Points, in no order, along strands that fork, close into loops and pass close to each other.
Two points are linked if the straight distance between their rows is under 63.5. Some points are linked to none.
Z845: [  1 -38  -7  -7   4   7  16 -12 -32  30 -18  12  14 -19  13   0  15  24
 -22  -5  -9  13   2  -6   8 -13  18   4]
Z56: [ -9 -32  -8 -21  -8  -5  31  -6  -4  37   4  15  -2 -23  -2 -25  20   7
 -25 -20 -23  30 -19  26   5  -5  -8  17]
Z300: [  4  22  15 -18   1   8 -16   2   1 -31  11   7   5  19 -14   0 -15 -10
   1  37   8  15  11  -6   7 -41 -20 -27]
Z89: [  2  18  36   7  10   3   2  -5 -14  -5  18  -3  -2 -17  -7   1  -1   0
   8 -12  16  -1   4 -10  -9  18  -1 -20]
Z298: [  9  -1 -30  13 -12  -3  -4  12  20  -5   1 -17  -2  17  -4   4  -8  -2
   7  -3 -10  -6   2   4 -38  24   6  23]
Z515: [  4 -29 -20  -7  -7 -17   7  -4   9  16 -10  -4  -5   8 -13  -7   4  14
 -13 -25 -17  11  13  16 -28  40  17  28]
Z737: [  2  23  -9   4  -6  12  28   5 -17   9  -7  28   3 -12   3 -20  11  10
  -5  -6  -3   6  -6  -2  14 -10  -4  -9]
Z193: [ 12  13  29 -14  -9  -5  13  24 -18 -28   7   7  -3   5  13  -4  -5 -21
 -12  -2  19  20  11  -9   7 -37 -10 -32]
Z733: [-13 -26  34  31  18  -6   9   8  -7   4  19 -66   5 -15 -20  54   5 -29
   9  -6  24  -7  -8   5  17   2  -3  22]
Z898: [-10 -33 -26   2  -7   3  30   6  -8  17   4 -32   6 -10  -5  13  12  19
  -2 -10 -16  -9   9  11 -11  26   7  32]
Z320: [ 24  37 -13 -31 -20  -9  -1  -3  25   7   0  29   3   1   4 -18   2   2
 -25  22 -30  32   0 -10  31 -25  14  -3]
Z780: [ -1 -27   6  10  14   7   6 -15 -23  16   3  -3  -3  -9   6  20  14  20
   7 -19  12 -12   1 -11   3  14  19   4]
Z115: [ 10 -14 -19 -18 -10  -1  18  10  -1   7   3  22  -7  10  -6 -14   7   5
   2  10 -10  20  -3  16  -5   6  27  -3]
Z963: [-12   1   3   9  -4  13  16  -7   6 -14  -6 -46  -4   8 -14  26 -12  -7
  25 -36   2 -23 -10 -10 -12  16  -1   9]
Z351: [-10 -31  -7 -22  -3  -6  16 -18  10  27 -20  21 -15 -16   5 -27  11   9
 -34 -27 -24  13 -12  41  -8   6  -1  14]
Z208: [  6  27  -2 -26 -10   1  -9   3   2 -20  17  20   2  13  12  -7  -8 -11
   1  23  -2  15  -1 -10   9 -40  -5 -10]
Z852: [  1  14  40  20  11   0   2 -10   0  -9  -5 -23  -9 -25 -16   6   2  -8
  10 -17  23 -14  -3   0  -9  30 -13  -6]
Z243: [-10   0  -8   7  -2   6  11  -4   7  -8 -25 -18   2   2   0   5  -2   9
  17 -29 -10 -19 -16  -6 -15  20   1  13]
Z274: [ -5   9 -17 -22  -9   6 -24  -2  25  24 -27  31   4  -7  11 -18  -3   0
 -36   8 -27   7 -25  20  -3   4  -8   8]
Z183: [-17  23 -14  -6  -3  16  18   6   5   3  -7  22  11  -8   1 -25  12   5
   8 -10 -17   8 -22   5   7   0  -4   7]
Z796: [ 15   1   9  -1   5   7 -21 -33   8   5 -24  28 -20   9  16  12   2  24
 -15  -3   1 -18  18  -4 -10   9   6 -16]
Z789: [ 20  -3   6  12   6  -2   4  -8 -11  10   0  13 -18  -6  12  11  17  22
   8  -6   6 -14   1  -7   8  17  21  -3]
Z829: [ 11  -8  -3  -9  -1  -7  -1 -27  20  14 -21  32  -8   3  27 -27   5  14
  -8  -4  -7  13  -2  -5  -5  -7  -5   0]
Z105: [ 15  -8  18  30  13  -9  27  -3 -21  10  35 -30  -8 -24   1  20   7  -5
   1  20  15   1  26  -5  36 -21   9 -25]
Z956: [-13  15  19  30  10  -3   4 -24  13   6 -11 -22  -4 -14  -9  23   0   0
  21 -19   9 -25  -3   2 -10  34  -3  -7]
Z150: [  8  -9 -17  -2 -11 -17  15  12  18   3   6  -5   0   8  -6  -3  11   9
   2  -3 -10  14   6  15 -28  42   7  26]
Z104: [-26 -34  -4   9   6  -4  15  31 -24  -6  24 -28  18   4  17  26  12  -9
   8  -3   6 -10   8  -1   9  -1  13   3]
Z17: [ 12  15 -10  13 -15  -1  22  14  -7 -13  39   9  -2  14   7   9  17  -3
  16  15   7   1  15   7   3  -4   4  -1]
Z217: [ -3  31 -11 -18  16 -11 -15  14   9 -26  14  16  23   8  12 -12   5 -17
  -5  27 -14  16  -4 -12  28 -44  -7  -4]
Z403: [  5  35 -16 -31 -16  -5 -19  -9  19  12 -13  23  21  -2   3  -5  -7  -5
 -25  42 -14  32  -4 -14  30 -37   1  -3]
Z753: [  1  -1 -32   3   6  10 -34  -9  31  -1 -26  -4  -1  16   3 -16 -12  12
  -6 -23 -22  -8   6   5 -23  14   5  24]
Z545: [-15  22  13 -12  12   9 -24   4   3  -1 -18  25   6   1  -7 -16 -15  -3
  -8  14  -6   3 -22  -7  17 -25 -27 -21]
Z487: [ -5   1 -26 -19  11  12 -42 -11  33  10 -31  19  -5   2   7 -19  -1   9
 -32 -18 -31   4 -14  19 -16   7   7  26]
Z802: [ -1 -37 -15 -17 -16  -5  18  -1 -25  33  -4  18   7  -9  12 -13   3   4
 -23  -7 -10  16 -11   7  -4 -10  11   9]
Z37: [-11  20   7  -1   0  -7  -6  -2  -7  -7 -13  22  13  -1 -13 -16 -15 -11
  11  16   0  -6  -1 -10   0 -14 -13 -26]
Z523: [  9  13  38  -7  -1  -5  -4   3  -4 -33  21   5   7  17 -26  -1  -1 -22
   0  20  20   8  21   2  -5 -23 -26 -30]
Z381: [ -8  16  32  14  10   7  -2   0  10 -32 -10 -24   0 -10 -43   2  -4 -18
  19  -5  23 -10  -9   3  -2  24  -9  -3]
Z489: [ -8  22 -14 -21  -7  -6 -21   3  32  18  -8  31  12 -12  19 -27   4 -11
 -29  19 -27  18 -29   6  19  -7  -9   0]
Z715: [  6 -15  27  14   5   3 -24 -19 -11  14  -4 -13 -21  -2  -5  13 -21   4
  -5  -8  31 -16  13   1 -13  13  -1 -22]
Z477: [ -4   0 -37   1 -13  -1  -7  19  14   0  -9   6  12  21   1 -16  -7  -6
   0   5  -9   9  -3   5 -28  10 -11  23]
Z981: [ 28  -6   9  12   3  -6  22  -5 -27  13  -1  12  -8 -17  13   7  17  20
  -6  -3   5   1   8 -18  30  -2  32 -14]
Z69: [  7 -20  18  34   9 -12   0 -10  -9  17   4 -21 -14  -5  -9  24  -7  -9
  14  10  25 -17   6   7 -10  11  -4 -18]
Z882: [ -7 -18  17  37   8  -3  -2   4  -9  20   7 -57 -12 -16  -8  50  -2 -17
   7 -18  25 -14  -7   1  12  16   1  28]
Z147: [ -8  19 -19   2   0   5  -5  17  15 -20   1   7  24  14   2 -10   5  -5
  15  17  -1  10 -10 -12  -6   4 -17  22]
Z677: [ -6  -2  -6   2  -2  -9  21   3  -4  -6 -11 -10  -2 -13  17  -9  -2  -5
  19 -15  -4 -11 -11  -5 -14   3  12   3]
Z181: [ 15  15  12  14  -4   0  14   9 -10 -29  36  -4  -5  14  10  14  18 -17
  14  14  24   2  21  11  -8 -16 -12  -9]
Z191: [ 11   8  16 -22 -14   9 -24 -20  -1   7 -20  20 -12   9   7   6 -21  16
 -12   1   2  -4   1 -17   0 -14  -7 -20]
Z87: [-17  28   6   1  -2   1 -14   2  -9 -26   3   5  14   0 -22 -12 -11 -16
  18  16  14  -7   6  -3  11  -2 -11  -7]
Z831: [ 10 -11  47 -11  -4   5 -17  -2   0 -18  18  -3  -7  11 -41  -5 -18 -19
  -5  12  29   1  17   2 -10   3 -19 -18]
Z464: [  6  28  -5 -24 -12 -10  -7   5  14   8  -6  39   0  -4  17 -24   1   5
 -16   9 -23  18 -17  -7  19 -11   9  -8]
Z600: [ -9 -49  13  35  22  -2  -1   0 -13  16   3 -40   8 -15  -1  34   4   6
   9   5   3 -18   3  -9  15   4   0   5]
Z177: [ -4 -16  16  22   9  -1  11  21 -26  -2  32 -30  -2 -16   7  38  15  -8
   7   4  20 -13   4   3  17   7  15   3]
Z436: [ 10   3  -5  -3  -1  -9  -2 -14  15  -6  -6  13  -5   6  24 -27 -11   4
  16  14   2  15   1 -14  -3 -13   3 -12]
Z321: [ 10  -4 -17  -1  -3   6 -47  -6  14  -1 -16   2 -10  20  15 -12 -22   9
 -10  -5  -1 -11   7  -6 -14   3  -2   5]
Z44: [ -8 -37 -12   7  11   9  19 -17 -15  20 -19   2   6 -12   7   4  12  23
   0 -17  -6  -3   1   0  -9   7  20   5]
Z810: [ -3 -12   6  -1  -4   7  12  15 -24   0   9  -2  -7   5  17   2  -3   6
   2   0  19  -5   5  -5   7  -9  -8 -16]
Z111: [  4  10   8 -18 -22  -6  25  23 -16   5  15  22   3  14  24   4   6 -12
 -18  -5   6  19   2  -9  19 -47   1 -27]
Z969: [ -1  -7   9  25  -3   0  12   3 -12  -1   5 -49 -12 -10 -17  38  -8 -18
  17 -24  14 -31  -8   6  -9  11   2  20]
Z337: [  9  -5 -17  16  -5  15  -8  16   5  -4  15 -13 -10  22   2  15 -12   0
  13   6   2 -10   6   8 -32   9  -4   1]
Z588: [ -1 -14  -4 -15   3  -8   9 -33  29  12 -22  32  -9  -1  16 -31  17  13
 -15 -22 -20   9  -5  16  -7   1   1  21]
Z348: [ 20  31   0  -5 -16  -6  29  21 -16  -1  10  29   1   0  12  -5   4  -4
 -15   1 -10  12   7  -8  18 -24  10 -27]
Z493: [ 12  28  22   6  -5   2   1  -7  -5 -11  11   4 -21  -7 -10  -5  -7   6
  12  16  15 -11  16  -5  37  -1  -5 -31]
Z686: [-12 -34  22  23  16  -2  15 -13 -22  15   4 -28   2 -11 -13  13  -3   2
  12   1  25  -7  11  -6   1  -1  -5 -22]
Z778: [ -2   0 -21 -15  -9 -12  -4   8  22   6 -13  18  10   2 -14 -29   5  -1
 -17  -1 -19  33 -12  20 -23  20 -12  26]
Z442: [-21  18  -2   6   4  10 -17  -3   4 -27 -12 -12  17   6 -30   1 -12 -17
  28  -1  13  -6 -10 -12  -5   9  -3   6]
Z494: [ -5 -29 -20   1  -9  -3  34   7 -13  11  22 -13   5  -7   3   9  15  10
   5  13  -9  -4  13  14  -3  14  21  12]
Z313: [-14  17  -8  -9   2   8 -11 -15   4  -5 -16  23   4  -5   4 -27  -3  10
  15  -8  -6 -11 -20  -3  15  -3  -1  13]
Z770: [-16  14  -1 -24  20  10 -48 -15  -1   0 -19   5  16  -2 -11  -9 -24   0
 -14  20  -5  -7  -7 -11  11 -25 -26  -3]
Z582: [  3   9   4   8  21   1 -40  -5   6 -19 -18 -12  -5   0 -18   1 -25   1
   6  20  -2 -26  -2  -4  -9  -4 -18   2]
Z870: [ -9  14   6 -16  34  -3 -45  -1   0 -17  -4 -12  17  -4 -20   2 -24  -5
  -7  29  -7 -15  -2 -14  -4  -8 -18  -3]
Z399: [-26  13 -11  -9  -1  18 -13 -13  17 -10 -29  -6   9   6  -2  -9 -10   8
  17 -32 -13 -20 -23  -8   3   7  -8  23]
Z406: [-18  20 -22 -18  19  -5 -26  12   3 -23  17   6  30  18  -1  -5   3 -11
   8  28  -2   3  -5 -16  16 -20 -12  19]
Z569: [-13 -20   0   9   5  -2  26  26 -26 -13  37 -10  14   9  24  23  27  -9
   2   5  13   6  21   5  11 -20   4 -15]
Z923: [ -3  -1 -18  -2 -12  -2  44   6 -16   8  33   2   8  -3  10  -5  18   4
   9   8  -4  11  19   6   0   1  14   0]
Z253: [  1   2  -2  12   4   9   7  24   2 -30  22 -19  -6  15  12  22   0 -11
  19   0  11  -5   3  10 -28  -1  -3  -1]
Z577: [ 10   8   6  11   8   0 -23 -14   5   0 -13  20 -14   4   1   6   5  15
  12   3   3 -17   3  -4   0  22  15  -1]
Z45: [  9   9  20  25  12  -1  19  13 -16  -6  30 -15  -4 -16  -4  24  15  -5
  14  -6  22   1   3 -11   5   8   9 -10]
Z34: [ 19 -13  50   2  -3   0 -17  -4  -6   1  10 -12 -23   3 -25  12 -14  -4
 -11   6  34  -8  12  -1   2  10 -16 -25]
Z282: [ -2 -34 -29  17 -18  -4  25   3   7  18 -19 -49   4  10  -5  21   8  10
  -6 -30 -20 -19   8   0  -8  30  -1  33]
Z680: [  6   1 -10 -22 -19   9 -31   3   4   9  -7  11 -13  16  16  -2 -26   2
 -14  -2  -4   0  -2  -4 -13  -6  10  -8]
Z126: [ 10  28  -4   8  -3  -2  10   8   1 -17  23  12 -10   7  -1 -10   2   4
  22  19  -2 -13  16  -3  28  -8   5 -15]
Z922: [  8 -27 -25   1  -3  -3 -12  -5  19  15 -17  -7 -12  12  10 -14  -8   8
 -13 -39 -17   3  10   6 -35  19  14  21]
Z685: [  1   2 -15 -21  -6  -7   8  11  25  -4  -4  21   1  -5 -14 -33  14 -12
 -10  -2 -23  40 -28  25  -2   6   8  20]

A piece is two or more points that can be reached from each other along the links. Count, over all rows, the pieces, the separate loops (a circle has one, a figure eight two, a Y none), the forks (points with three links) and the tips (points with one).
pieces | 3
loops | 0
forks | 7
tips | 13

Name the points in between on the shortest way along the links from the first point to the second, in order.
Z789, Z489 | Z577, Z796, Z191, Z680, Z321, Z753, Z487, Z274
Z686, Z320 | Z69, Z715, Z34, Z831, Z523, Z300, Z208, Z217, Z406, Z147, Z477, Z298, Z150, Z515, Z922, Z753, Z487, Z274, Z489, Z464
Z956, Z582 | Z852, Z381, Z442, Z87, Z37, Z545, Z770, Z870
Z193, Z963 | Z111, Z348, Z737, Z183, Z313, Z399, Z243
Z87, Z569 | Z442, Z381, Z852, Z89, Z45, Z177, Z104
